Points on a hilly landscape, in no order, each with its height.
A climber steps from a point to the highest of its 2 nearest points, and stops where none of them is higher. Distance is the straight distance between rows; heights are no part of it.
K_516 height 43.2: [ -1 -16 -17  18   6 -11  20  10 -32 -28 -27 -13 -12 -19   6   8  -5  -2
   3  -2   6  -3 -12  -4  17  -4  10 -10  -4  -6   8  12  -4   0  -6  13
   3]
K_422 height 12.7: [ 12  13 -17  22   5  16  14 -29  18  -3  -9   1  15 -17   3  -1  -2   2
 -22 -11  38   0   4 -13 -22   6  12  -7  16  21  -3   1  -4   4 -15   7
  -8]
K_810 height 20.7: [-28   1  -8  37  -4 -14  21 -25  -7 -17 -29 -11   6 -25  -7   0  -8 -16
   6 -32   9 -24 -18  15   2  -3  -4 -13   4 -12   8  13  -9 -20  22 -25
   5]
K_729 height 33.3: [ -6  15  -7  15  -7  -6  -1  -1 -13  23   7  27  -5 -16  -2  -6  -9  -5
  -2 -10  -7   1   3   9  -1  -5 -10   4   4  -8   3  -5  -7 -14  11 -25
  -6]
K_938 height 65.1: [  2  -4  -2 -17   6  15   9  22   8 -14 -25  -9  -2  24 -12  23   1  17
  24   5  28 -23  -4 -17  15   4   6  -5   2  -5   7  13  -2  10 -13  10
   2]
K_916 height 62.7: [ 21 -24   9 -13  -8 -14 -27  -3  12  11 -24  -2  -4  11  11   6  -6 -17
  16  19 -24   2 -18  11   8 -22 -10   3  -9   7  -2  -2 -20  13   4  25
  14]
K_590 height 59.8: [ 18   1   3 -11  -9  12 -10  -3  16  10 -40  -6  -5  13  -5  11   8  25
  12  10  13 -22  -9  -2  19   8 -13 -13   6  -4  -9  23  -2  19   0  10
   8]
K_760 height 11.0: [ 11   4  13  10  -7  12 -12  27  30   8 -10  33  16 -11   2  22   3   5
  29  22   9  11  -8 -21 -12 -12  -9   1 -10  -8  -6  16   9   5   3   8
   2]
K_678 height 61.0: [ -5 -23  25 -22  16   3 -15  13  -3  -7  -3  18   3  17 -10 -11  -8 -23
  -2   9 -31  10 -15  10   6  -8 -10   5  -8 -13   6  -6  12 -15   1   4
  26]
K_182 height 11.1: [ 11   2 -32  22   5   7  -1 -29   4 -15  -4  -8   8 -22  -7 -18  13  -4
 -34 -10  29 -14 -19  -1  -4  27   7   6  12  33  -3  -6  -2   6 -14  -8
  12]
K_827 height 25.9: [ 13  14  -2   2   6  -1 -19 -12 -14  36   1  34  29 -15   6 -16  11  -6
   5   2  -8  -5 -23  12 -21   0  -2  22   6 -11  -1   9   9   4  -4 -20
  16]
K_628 height 37.1: [ -6   0 -26 -13 -18 -32   4  -5 -14  -3   2  -9   3 -11  18  -3   2 -11
  -4  12  10 -34 -10   4  19  28 -18   0   7  16  -5 -10 -22  27  12  22
  18]
K_318 height 55.1: [  9 -17  -8 -13  -7  -3 -23 -11  18  12 -24  13   7  15  10   6  14  18
  28  19  12 -18 -23   1  14  15  -8  10   0   0 -18  -3 -16  17  -5  11
  20]
K_689 height 78.0: [  5  17  13  -7  -3 -16  10   7  -1  14  -6  25  24  -7  20  -7 -20  18
  27   3   2  20  20  -6 -33 -28  -8   2   1 -11  -1 -11 -12  19   7   6
  -4]
K_480 height 50.0: [ 13 -17   7   1  -4   0  -3  22 -25 -14 -10 -12 -18  -2   7   8 -20 -14
  -5  -6 -13   4   3  -3  20   4  11 -11 -12  -8  19  13  13  -5 -18   9
  -8]
K_541 height 47.1: [-15   6 -15  14   1  10  15  -5   9   8 -13  -1 -12   9   3  17   5  13
   3  -3  20  -3   1 -20  -5  -1  -5  -5  11   4   8   9  -8   3  11  34
  -1]
K_138 height 64.6: [ -4 -11   3  -2  28  14  13  -2  -9   7  24 -10   3  -3  -1  -8   2  11
 -19  18  -8  23   9   0 -17  15  11   5  -1  -9 -10  -9  14  -1 -23 -20
  -3]
K_278 height 53.1: [ 15  -9  12 -25 -14  -3 -40  21  12 -13   0   6 -19   3  10   4   7 -18
  11   2  -9 -11  -7   7  35   3 -19  14  -2   3 -20   8  -5  -5   1  25
  -2]
K_589 height 51.2: [-23 -25  -4  -4  23   3  40   6 -10 -21   4 -21   7   1  13   8  -5  13
  -3  -2 -11  25  -4 -18 -14  -4  11   4   0   3  -5  -9 -11   0   2  30
   6]
K_77 height 14.8: [  4  10 -17  18   1   6  -6  -8   6  10 -25  19  15 -15   3  13  -2  14
  -2 -19  26   2  -5  -4 -15  14   4   2  11  17   1   7  -9   5   8 -16
  -8]
K_477 height 49.6: [  5 -26   2   8  15  17 -16   8  -5   0  -9  27  10   6 -15   2   2   0
   5   8 -16   5 -18  -1   0  -5   2  16  -1 -10 -10  -1   5 -22 -19  -6
  26]
K_52 height 9.7: [ 17  -7  22 -25  -2  27 -13  25  25  -7  -7   7  16  13  -8  29  -3   1
  25  10  -2  17   1  -3  -2 -11  -3   9 -15 -14  -1  15  23   2   1   2
   1]
K_466 height 31.9: [ 15   2 -18  -3   6  10  -5  15  13  11  17 -18  -5  -1  -7  10  17  11
  -9 -12   2 -10  19   1 -10   9   5  10   0  -1   1  -7  -6 -30  -2   4
  -8]
K_978 height 61.6: [-27   1  23  -5  19 -26  14   2   4   5   2   4  27 -32  17  -6 -19 -30
  -1   0  -9   1   6   9 -32  -6  -1  -8  -5  -2  -8 -10 -17   6  28 -11
  -4]
K_552 height 63.0: [  8  -8  14 -23   5 -20 -20   0   8  15   4  29  15 -15   7 -10   4 -20
  21  16 -23  -9  -4   9  -8 -29 -21  11  -2  -8 -22  -7  -5   8   6   6
  19]
K_692 height 31.2: [ 30  19 -15  -6 -24 -17 -11 -11  12  19 -12  -8  10 -12   7   2  11   9
  18  -3  20 -13   4   8   0   6 -13  -8   7  23  13   9 -21  29  17  -2
 -10]
K_705 height 65.8: [ -8   0  19   5  16  20  -1  10  10  13   7  30  22  10   7 -16 -12  21
 -11   6   7  18  -2   1 -32  10   8   9   4 -16  -3 -20   7   8  -1  -8
   3]
K_20 height 23.5: [ 16   2  -6   4   4  16 -16  -6   6  20 -14  27  28   6   4  -6  18   6
  17   2   9  -3 -17   0 -21   3   6  18  10  -7   3   8   1  12 -22   5
  13]
K_248 height 41.4: [  5   2  13   9  -4  -2   9   8  -3  16  25 -12  -5  -5   5  -5 -10   7
 -24   0   1  14  26   6 -18   4   6  -8 -13   8  12  -6  18   4   7   5
 -21]
K_985 height 57.5: [-30  20  27   1  -8  -6  16  -4  25  12  27 -15  13  11  -7   1  -7  12
  -1  19   1  21  34  -6 -16   0   1 -15 -18 -34   6  -5  22  15 -12 -22
 -30]
K_314 height 49.2: [ 20 -10   8 -26 -22   0 -11  23  13 -26   4 -10 -17  -5  11  25   2 -18
   5  11 -18  -4   5 -10  36   0 -20  -8  10  17 -34  -1 -14  -4  13  35
  -8]
K_442 height 3.5: [-32   9  -3  28  30 -14  45 -11 -26 -11   4  -1   1 -15   6  -5  -4 -14
 -30  -8  -6   6  -7  -3 -22  10  14 -18  -1   9  -3  -5  -9 -22  16 -12
  10]
K_168 height 26.2: [  5   2   7  -4  -3  -7 -19  -2 -15  22   7  13 -10   2  -5  -9  17 -12
   8  14 -26  -2   2  -2   6  20 -19  15  -9 -19   0   4  10  -6 -23 -10
   9]
K_646 height 67.3: [-17 -18   4 -25  17  13  10   5  22  -5  27 -27   9  21   8  -1   5  32
 -18   3  10  -1   5   8 -20   0   7   2 -20  19 -10 -11  26  17  -3  11
  -3]
K_506 height 43.8: [ -2  23  -6  -5 -17 -26  -9  -1  -1  17   1   2  -4 -20   9  -4  -1  -6
   0 -13   1  -2  14 -19   3  17 -36   3   7  14   2  -3 -11   8  21   7
  -4]
K_73 height 56.0: [ 29   6  23  -8 -26  -7 -30  13  19  16 -29  10 -13   7   0   0   2  15
  20   4   5 -18  10   6  24  -7 -29 -11  -6  -5 -26  25   2  12   9   7
   0]
K_195 height 26.0: [  5   8  -1  13   5 -14 -12 -19   6  20  16  -3  -4 -29  -6 -25   6 -22
 -19 -14  -8  12   1   4 -16   5   7   4  -3  27  22  -3   5   0   5 -29
  -6]
K_621 height 55.7: [-15   5   9  20  13  26  15 -13   0   9  29  13  17   8  19 -16 -11  12
 -21 -16   7  12  -2   2 -38  21  12   1  12   9  -8 -21  -7   9  -7 -25
   6]
K_293 height 60.6: [-25  -4  15  -2  13 -12  30   4  -9   1  10  -7  14  -6  27 -13 -22  -8
 -17   3 -11  -1   5  -7 -24   0  -3  -3 -10 -12   3 -23 -16  11   1  10
   7]
K_19 height 54.9: [-15  10  34 -31   2   0  16   1  19   3  21   3  11  24 -19  19  -6   2
  10  13  -6  14  23 -12  -4 -11  -3 -11 -16 -34  -3  19  24   5   1  -4
 -32]
K_934 height 17.8: [  2   0 -24  29 -21  -7 -27 -15  14   8 -11 -14  -2  -8   3  -1   4   8
 -14 -20  26 -14 -10  10  15  13  -8  16   7  14   2   6 -10  -8  14  -1
   9]
K_796 height 62.9: [ -6  30   9  17   5  15   3 -22  20   8  23 -12 -11  21  -7  19  -1  -5
 -28  11  16  11  25  -9  -2  -2  27  -8  -2 -10   2  10  24  -4 -23  -9
 -19]
K_208 height 50.2: [ 17 -28  -6 -21 -17  -2 -27   5   9  -9 -14  12  -7  12  19   9  17  -1
  37  30 -10 -27 -33  21  37   2 -12   6   0   5 -24  -2  -4  15   6   8
  15]
K_419 height 59.9: [-22   7  13   0  -2   7  21 -24  12   2  27 -27  -3  17  -3  19 -12  13
  -2  17  -3  28  22  -4 -13  -7  24  -6 -19 -18   4   8  40   5 -27  -7
 -32]
K_263 height 54.3: [-14   6  27 -14  -6   6   8  -3 -13   9   1   3 -12  12  11   5 -14   1
  10  11 -27  52  20  -3  -2 -11   7  -4 -16 -23  10   9  30   7  -8   5
 -22]
K_936 height 60.5: [  8 -11   6  12 -22  -6 -12  13  -6  -5 -12  -9 -17   0  -8  -3   4  -1
  -7  -8   2 -12   0   3  29  14 -18  -6   1   2   9   9  -8 -10  14  25
   7]
K_37 height 52.5: [ 31  18  12   0 -29 -22 -28   8   2   0 -14  21 -14  -7 -10 -19  -7  -1
  15  -7  -4  -6  20   4  21 -11 -32 -18   1   4  -7   4 -14   4  13   1
  -7]
K_840 height 52.6: [-22  10  21 -29  10   1  27  -9   8  -3  29 -20 -12  31 -23  10   6   0
  -7  -1   5  -1  19 -11   4  10   2  -8 -23 -12   8  16  26  12   0   7
 -26]
K_802 height 60.7: [ -5  10  -1   9  14 -20 -18 -17   2  10 -25  10  33 -25  10   9   4 -27
  13  -8   2 -17 -24  21 -28  -5  15   2  13  18  -1   5 -23  -1  14 -38
  16]
K_640 height 38.3: [  9   4  15 -11   1  -4  15   7  24   5  13 -16  11  12  10   3 -16  14
 -15  -3  23   3  33  -1 -25 -14  -2 -17 -33  11   5  -5  15  18   0  14
 -18]
K_16 height 43.3: [  2   7 -21  17   0   5 -12   8 -13 -12  13  -9 -15  29  -7 -24  16  15
 -12  -9  28 -19  -3  -5  27   1  29   8   1  -3   3  -3   6  -5 -28 -28
   1]
K_733 height 39.1: [  5  17  20 -24  -9 -11  -4  18  17  10  17   2 -17   6  -4  15   5  -9
   2   1  17  -2  25  -5  11   4 -17 -17  -3   4  -2  12   6   7  18  26
 -35]
K_95 height 68.9: [-16  -2  23 -12   6  -6  14   9  -6   0  -8  18  21  -1  25  -7 -24  -4
  14   8 -15  21   4 -15 -22  -7  -4   5  -5 -28   8 -13  -6  21  -6  15
   0]
K_40 height 71.5: [ -3  -9   2  15   5 -17 -11  -1  -8  -1 -10 -10 -12  -8  -3 -15   8 -24
 -15  -3  -5 -25 -18  16  10  -2  -9 -12  -2   5  13   9 -16  -9  21  10
   8]
K_327 height 60.4: [  6  -3  -1 -23  -7   5  -4  11   7 -13   9 -20 -16  30 -15  14   3   3
 -11 -12   2   0  13   1  13   5   4  -5 -16  26   4  18  25  -9  -1  31
 -12]
K_274 height 72.2: [ -3  16  11  -3   8 -22   1   0  -3  13   0  20  31 -30   3  -4 -19 -21
  11  -9 -11   3 -10  16 -32 -11   0   1   5  21   5  -6 -24  10  29 -31
   3]
K_261 height 51.4: [  6 -18 -19  17   9  -6  -6  -1  -4 -13  -1 -24 -12  11  -2 -22   3 -11
 -28 -12   7 -16 -12   8   5 -12  18   5  -8   8  11 -12  -5  -7 -22  13
  23]
K_608 height 39.5: [  4  -5 -18  10  -6  19   1   5 -25  -9  -3 -18 -20  25 -29 -15  25  23
  -4 -11   3  -5   5  -9  33  -1   9  -3  15  -9   5   9  11 -12 -23  -2
  -5]
K_96 height 6.5: [-16  19 -16  39  -2  -4  44 -20 -20  -8  18 -16  -9 -12 -10  -5  -2 -27
 -45  -7  -4   4  -7   0  -8  15  14 -11   8  12  13 -15   1 -23  14 -21
   8]
K_793 height 71.0: [ -3  -9  11 -19  30  14  10   0  17   3  20 -11   5  23   2 -10  11  25
 -13   8  14   0  12  -4 -24  22   5   9 -15   3  -5 -11  18  19 -33 -14
  -1]
K_435 height 41.3: [  9 -22  -3   0  10  18 -19   9  16   2  -8   2   6  -1  10  19   4   4
   1   0 -17   5  -9  -3  -9 -15   7  18  11  -6  -9 -13 -10 -18  -6  17
  13]
K_125 height 50.9: [-11   1  -4   8  13  24  19 -11   6  -5 -16   6 -11  19   8  18  -5  16
  -7  -6  11  25   4 -21 -14 -12  10  -6   5  -1   3   9  13  -4 -16  22
  -4]
K_380 height 39.2: [  4 -25  -8 -12  -2  12   1  25   5 -20  -6  -7  -4   3   0  12   7  -4
  29  22 -19  -6  -9 -24  18   0 -16   5   5   0  -2  -3 -15  -8  -6  12
  12]
K_569 height 37.8: [-12  14  -3  12  -5   0  11 -12   9  22  26  24   1 -13  -4  -9  -9  14
   1  -8  -6  25  18  11 -28  -5  -4   1   9   8   5 -15   3  -7  15 -30
 -13]
K_518 height 74.3: [-13 -28  29 -20  11   4  -1  11   8  -9   9  -2   0   2   2 -15 -14  -2
 -15   8 -30  23   1  12  -2  -3  -1   6  -9  -9   3 -23   6   0  11   8
  -8]
K_105 height 57.7: [-13   9  13   7   4  13  16 -27   6  14   6   5   1   7   2   4 -11   7
   8  15 -10  49  16  -3 -21 -25  19  -5  -8 -28   3   6  33  11 -25  -4
 -21]
K_41 height 19.9: [ 25   8 -10  14  -2  17 -31 -19  18   7 -26 -14 -10 -15  -5  -7  25   4
 -10 -12  20  -6  -7   5  17   2   4   5  22   4  -1  19  -2  -3  -3  14
   3]
K_493 height 50.3: [  4  -4 -13   5  -3 -18 -16  -8  10  14 -18   4  25 -24  11  19  -5  -6
   7  -8  -6 -10 -18   8 -11  14  -3  15   8  21 -16 -20 -36  -4  15 -23
  16]
K_987 height 77.1: [ -8  12  26  -5   4   8 -10  18  15  15  14  16  23  14  -3   4 -10  27
  -5   9  -1  30  22   5 -20 -12   3   7 -12 -33  -4 -18  20  -4  -4 -10
 -12]
K_226 height 47.5: [-24 -18  -1 -14  25 -19  34  20 -31 -27  -3 -12  -6  -6   3   6   0  -5
   3  -1 -27  -2  -7 -13   4 -18   8 -10  -2  -5  -4  -6 -17 -17  11  16
  10]
K_443 height 48.1: [  5  25   9 -10  -8 -41 -12  -1   0  -2   0  16  -5 -24   1 -23 -13  -9
   1   0 -12  -1  28  -1   9 -17 -36  -6  13  20  -3 -12 -24   6  31  -6
   0]
K_520 height 40.3: [ -2  13 -17  -1 -38 -36   1 -10  -5   8 -11  -2   2 -25  13  12  -4  -4
  -1   7   7 -14   4   0  14   0 -20 -16  13  14  -2   4 -17  15  32  32
  -2]
K_242 height 37.2: [  0  14  25 -26  -4 -15  -2   6  10   8  28  15 -11  -2  -4 -15 -12  -3
  16  10   1  15  34   2   0 -14 -14 -11 -15   4   1   3  12  18   7   9
 -34]
K_178 height 36.4: [  4   3  -6 -27   1  17  -2   9 -33 -12  16 -25 -19  36 -16  -1  14   9
  -3   0  -1   3   4 -15  26  -5  16   4  -1   9   6   9  17  -6 -26  -2
  -5]
K_639 height 29.9: [-12  -8   0  -9  -2  11  -8   8 -38 -18  -3  -4 -10  12 -13   0   5  -5
  24   3 -39   7 -12 -14  29 -18  24   8   5 -21  -1   6  12 -19 -22 -18
   9]
K_939 height 37.7: [  1 -23  -7  -2  -2  -1  -4  12 -30 -24 -18 -12 -15  -7  -3  -9   8  16
  18   0   1 -22 -16  -5  34  -3   6  -6  10 -13  -1  15  -3   5  -7  -2
  10]
K_135 height 54.7: [ -8  15  13  11   5   4   6  -2  17   8  -6  13  -4  15  -4   3 -17  16
   5  -1  11  38  19 -11 -21 -32  13 -10 -10  -8  19  13  20   7  -2   7
 -15]
K_617 height 24.0: [ -4   2  -2  10   9   7 -19 -24 -11  14   6   4 -11  16  -7 -26  14 -14
  -5   2 -14  -6 -11   4   6  -3   6  15   1 -17   4  -4  17   0 -36  -1
  11]
K_738 height 69.2: [  1  37  14  -2 -12 -11 -13  11  11  24  12  21  15  11  -9   9  -9  13
   9  -1   7  13  30 -12 -15 -13   9  -2 -10 -23   6   3  13 -10  -1 -21
 -13]
K_746 height 16.8: [-10 -13  -8  32  -5  -5  11   1 -22 -16 -25   5  -4 -24   3   0  -8  -7
  21 -13   9 -24 -24  21  19   0  -4  -8  13 -28   0   7 -10 -13   7 -25
   3]
K_700 height 44.4: [ 23 -10   9 -12 -11  -4   0  18  17  -9  -4  -9  -9 -19   8  15  18 -12
  24  30 -17 -15  -4 -13  18  14 -20  -3   8  -1 -26  -3 -26   0  21  10
   4]
K_510 height 45.5: [ -9  -5  -7  16  23   8  10   1  -7 -10   4  13  14  -8  15  -4  -7  -2
 -13  -8  11  -5 -20   1 -23  22  17  12  10  16  -4 -19 -34   1   0 -22
  17]
K_660 height 29.2: [  2  20  -2  -6 -10 -12 -26  -9 -18  21  -4  30  10 -17   6 -13   0  -5
   3 -14  -7 -18 -18  22   2  -1 -20  18   4  -6  -6   1   2  -5  14 -38
  10]
K_980 height 24.1: [-10   8 -21  34  -9  -5  14 -40  -5 -14 -10 -20   3 -24 -19  -7  -6 -22
 -26 -39  -8 -15 -20  10  -2  -3   4  -7   9  12   3   1   0 -28  10 -30
   9]
K_266 height 22.5: [ -3  -3   0  13   0  23  -4 -34  -9   8  -8  21 -13  12  -3  -9 -12  -8
 -10   0  -6   9  -7  -5  -7 -18  23  -2   9 -13   4   3  17   0 -38   1
   2]
K_771 height 55.9: [  8  -7  13 -27  -9  21  -3  20  -8 -17   5  -2 -15  19   0  15 -15  -9
  22  -6  -7   6  10   7  22  -4  -5  -5 -16   3   5  11   9  -9  -9  19
 -17]
K_931 height 12.6: [  5  15  -6   9  -6   1 -19  10  16  13 -20  21  18  -9   4  29   1  13
  24  -6  18 -13   6 -17  -7   1  -7   7   0  -8  -1  13  -9  -5   1  -1
  -5]
K_462 height 69.4: [ 18  -2   6  -9  -8 -18 -21  -1  11  22 -16  16  11 -12  11  -5  -7   7
  23  16  -9   0   8  -2 -11 -24 -18   1   5   4  -3  -6 -27  13   4  14
   6]
K_902 height 15.0: [  0  13 -21  25 -26 -23 -21  -4  -4  11   6  -4  -8 -12   0  -4  -5  -5
 -34 -18  -4  -5  -3   7   3  -1 -13   9   1  29  12  -6 -15 -14  36  12
  10]
K_456 height 16.7: [  2   2 -10  30  10  -2  25  -9 -20   6 -28  26   2 -27  15   0  -6 -10
  30  -4  -2   6 -19  13 -12  -2  -3  -8   1 -23   3  13  -6  -9   1 -13
  -1]
K_549 height 42.6: [ -5   9   0 -10   3   8  19  13   1   4   3  10 -18  -7  10  18  -1   1
  18   5   2   1   9  -8   7   4 -17  -8   4  -8  -6   4  -4   1  22  26
 -21]
K_151 height 64.9: [ 11   5  -2  -1 -27  -5  -1  22  -5 -17   2 -10 -17  26 -25   5  13  15
 -10 -13  19 -31  10   3  37  17 -16 -10  -5   1  -6  11  -3 -12   7  25
 -12]
K_603 height 27.3: [  6  -6 -16   1 -30 -41 -19 -26  -1   6 -20 -11  13 -27   3  -4  -2   7
  -3  -5  15 -24 -15  31  25  20 -16   2   1  25 -12   2 -12  26  33 -12
   6]
K_144 height 20.2: [ 18  -5  -8  23   6  14  13 -17 -13  13 -24  23  -4  -6   7   0  -3   7
  12  -5  -7   3  -4   6 -17 -13   7 -12  11 -13   0   8  -3  -6 -25   8
  -2]
K_482 height 9.2: [ -3  -7 -33  31  -7  -4  16 -20 -17 -26 -10 -21   7 -23 -27 -30  21   4
 -32  -9  20 -14 -17  -6  13  12  12   2  20  11  -3   1  -4  -3   2  -2
  24]
K_207 height 29.0: [ 10  15 -23  36   1  15  19 -20  -9 -17 -25  -5  11 -29  -2  -5  -4 -11
 -24 -26   6   2 -17  -1  -7   3  13   7  29   2   1  -9 -16 -18   3 -16
   5]
K_427 height 46.5: [  0   4  -3  16  -6   9  19  11 -13  -3  32 -16 -27  12 -13   9   0  -8
 -12  -3   8  13  15  -2   3  17  17 -17  -6  -6  21   3  17 -11  -4   9
 -29]
K_791 height 68.1: [  5  26   8  18   3   5 -19  -7  17  20  -3  10  -6   3 -23  12   5   3
 -11  -1   8  21  24 -18  -8  -4  12   3   4 -12   1   6  16  -9 -19 -15
  -7]
K_428 height 47.4: [-18  -5  16  12   7 -21  21 -17 -20  14  11  15   3 -11 -10 -11 -24 -19
  -3  10 -26  16  17   3 -23  -2  -4 -19 -15 -17   1 -12   1   1  -8 -22
  -2]
K_200 height 21.7: [ 19   4 -16  10   0  17 -25 -33  16  14 -22  11  13 -16  -1  -8  28  12
  23  -2  21 -15 -19   2  -6   5  -4  11  25   2  -8  23  -4  21  -9  -9
   7]
K_684 height 6.4: [  1  -9  10 -56   0  26   7  26  15 -34  -2  -6   1  27  -2  26  -4   5
  32  12   3   2   5 -11  24  -2  -9   2  10   2  -9  -3  -3   1  12   5
   1]
K_999 height 33.9: [ 15   4 -19  -7  -5  -9   4  -1  -4  17   0 -11  11 -11  22   1   0  -3
 -12   6  14 -20   2  11  -9  19  -7   3  -2  24   4 -13 -21  23   8   9
   6]
K_803 height 64.1: [  7 -14  11 -39  -3   3   7  10  26  -6  24 -29   4  29  -5  16  -5  12
 -21  -4  13   2  14  21  -6  -3   3  -8 -29  22  -6   6  23   8   7  28
 -16]
K_766 height 35.6: [  1  -2 -13   8  14  28  -6   9   5  -6   6 -15  -2   4  -6   8  19  15
  -8  -6  10   1  -3 -16   2  -3  23  13  21  -4  -4  -6   5 -25 -16   7
  -2]
K_764 height 63.5: [-25 -22  15 -11  20  30   9  -6  18 -12  10  -6   6  -8  -1   0   0  19
   1   2 -22  39  -4  -4 -19  -8   4   5   4 -11   3  -8  14  -1   6  10
 -17]
K_202 height 8.0: [ 18  -7  16 -33 -18  35 -13  23  14 -33 -19   9   0  18  -2  29  -6  -2
  33  13  -7   2 -10 -12  19   4 -11   6  -6   9 -14  14  10  -9  12  -5
  21]
K_748 height 70.9: [  6   4 -21  -4   0  -4  -3  15   8  -9  -4 -22  -5  30  -9   8  20  14
  -2  -3  39 -34   3   4  13  17  -6   0  -7  10   5   5  -3   4  -4  18
   4]
K_722 height 42.5: [-22  20   9  20  10 -20  29 -21 -11  15  12  21   0 -19   2 -20 -21 -15
   3  -6 -22  27  10   4 -32 -10  -6 -13  -9  10  13  -3  -5   0  20 -34
  -5]
K_475 height 35.8: [ -1   0 -18  23  21  11   1 -11  -4 -10 -18  -1  13 -10   0 -12   9  -7
 -13 -11  12 -15 -31  12  -2   0  28   1  37   4   4 -12 -33 -12   8 -13
  19]
K_798 height 34.9: [  0 -26  -9 -27  23   8  -2  20  -5 -15   1   7   2  10 -10 -11  24   4
  29  11  -6  -6 -27 -19   7   5  -1  19   5  10   2  -6  -8   9 -16  -2
  20]
K_382 height 76.2: [  7   7 -14  -7  25  13  13   0  23  -2  12 -14  -2  30 -11   2  16   9
 -16  -1  39 -21   4   0 -15  15   5   2  -4  14   1   2   4   2 -15   1
  -4]
K_371 height 58.4: [-22 -10  10   0  21 -11  11  12 -24 -10  -3   3 -23  -3  -9  -8   7 -22
  -3   4 -17 -29 -14   4  18  -7   3 -16   2  -5 -11  -2 -10 -21  21   6
  15]
K_886 height 57.6: [  1 -14  10 -40   2   0 -19  10   8 -15  18  12   4  -5  15   1  -1 -19
  26  18 -24  -5  -5  11  11 -13 -23  21   3 -10 -18 -10   3   4   3  24
   1]
K_5 height 56.6: [ 12 -30  -9   6  -2  -5 -16  -3   2  -1 -16 -14  -7   9   4   4 -11  -7
  -8   9   2  -6 -20  16   7  -9   8  -3  -5  15   9 -12 -14   8 -12  26
  15]
K_71 height 33.7: [-18  -7  -3 -19   3  14   2  -2 -34 -13   5 -22 -13  22  -4  14  -3   9
  -2   9 -27  29  11 -18  19  -4  30   7  -5  -4   1  -1  17  -8 -26 -16
   7]
K_581 height 12.3: [  4  16 -32  31 -27  -5   4  -1  -2   0  19  -6  -5  -3  -6   0  -4  -6
 -36 -16  15  -5   7   9 -15  16   2  -4   0  19  14   0   5 -13  24  16
  -5]
K_219 height 9.4: [ -7  16 -22  31 -25 -12  26  -1 -13 -10  45  -1 -12   2  -2  -3  -9 -18
 -48 -11  -1  -2   5   2  -1  27  -5  -6  -8  24  12  -9  14 -14  13 -16
  19]
K_454 height 28.9: [ 17  -3   1  -8  10  -6 -13  -2   4  19   8   1  -1 -15  -3 -13   6 -11
   3   0  -4   8  10   7 -15  10 -10   9 -16  -2  16  -5   3   9 -14 -14
   1]
K_801 height 51.3: [ -7   2   7 -19  -5   1  13  28 -14 -21  41  -8 -16  13   5   6 -11 -13
  13   6   0   4  20  -1  24  16   4  -3  -9 -15  15  -8   9  -9  -9  10
 -31]
K_539 height 47.0: [  4   7 -29  22  -2   2  -6   6 -11 -15  23 -23  -8  11  15 -22   9  -7
 -36 -17  21 -18  -9   4  18   9  23  15   3   7  11 -17   2 -12 -19  -9
  20]
K_797 height 57.3: [-26 -19   0 -13  16  29  32   9  -2 -20  14 -24   8  15  -5   5  13  30
   3   3 -13  28   4 -17  -5   1  13   2   4  -8  -1 -11   5 -12  -3   2
  -9]
K_900 height 55.5: [ -5 -12  20   8  17   7  17   0 -27   4   7  -2 -15   3 -17  -2  -5  -7
 -13  20 -31  23  10   7  -2   9   7  -7  -7 -23   5  -8   6  -7 -14 -13
  -7]
K_885 height 29.4: [ 19  11 -31  -2 -16 -28 -24 -34   5  15 -16 -13   5 -13  15 -22   4   4
   6  -6  20 -15 -14  24   1   9  -7  12  -3  31   9   1  -8  34  18 -19
  -1]
K_928 height 32.4: [ -7 -27  14 -10  -5  -7 -10  21 -32 -28 -12  -9  -9   9 -14 -22  20   1
  23  -2 -25 -22 -24  -2  44 -34  18  -3  -5 -10 -13  15   2 -11  -9 -23
  15]

Where does a climber stop that starts at each point below?
K_96 => K_793
K_827 => K_793
K_746 => K_987

Call two points neighbours if one is among the 2 nearest of the other. Go from one point of each pair to the other, from neighbour to neighbour, staying as high as possible. Name the lowest point that can't be avoided.
K_40, K_462 => K_208
K_689, K_274 => K_293
K_793, K_518 => K_226
K_382, K_40 => K_936
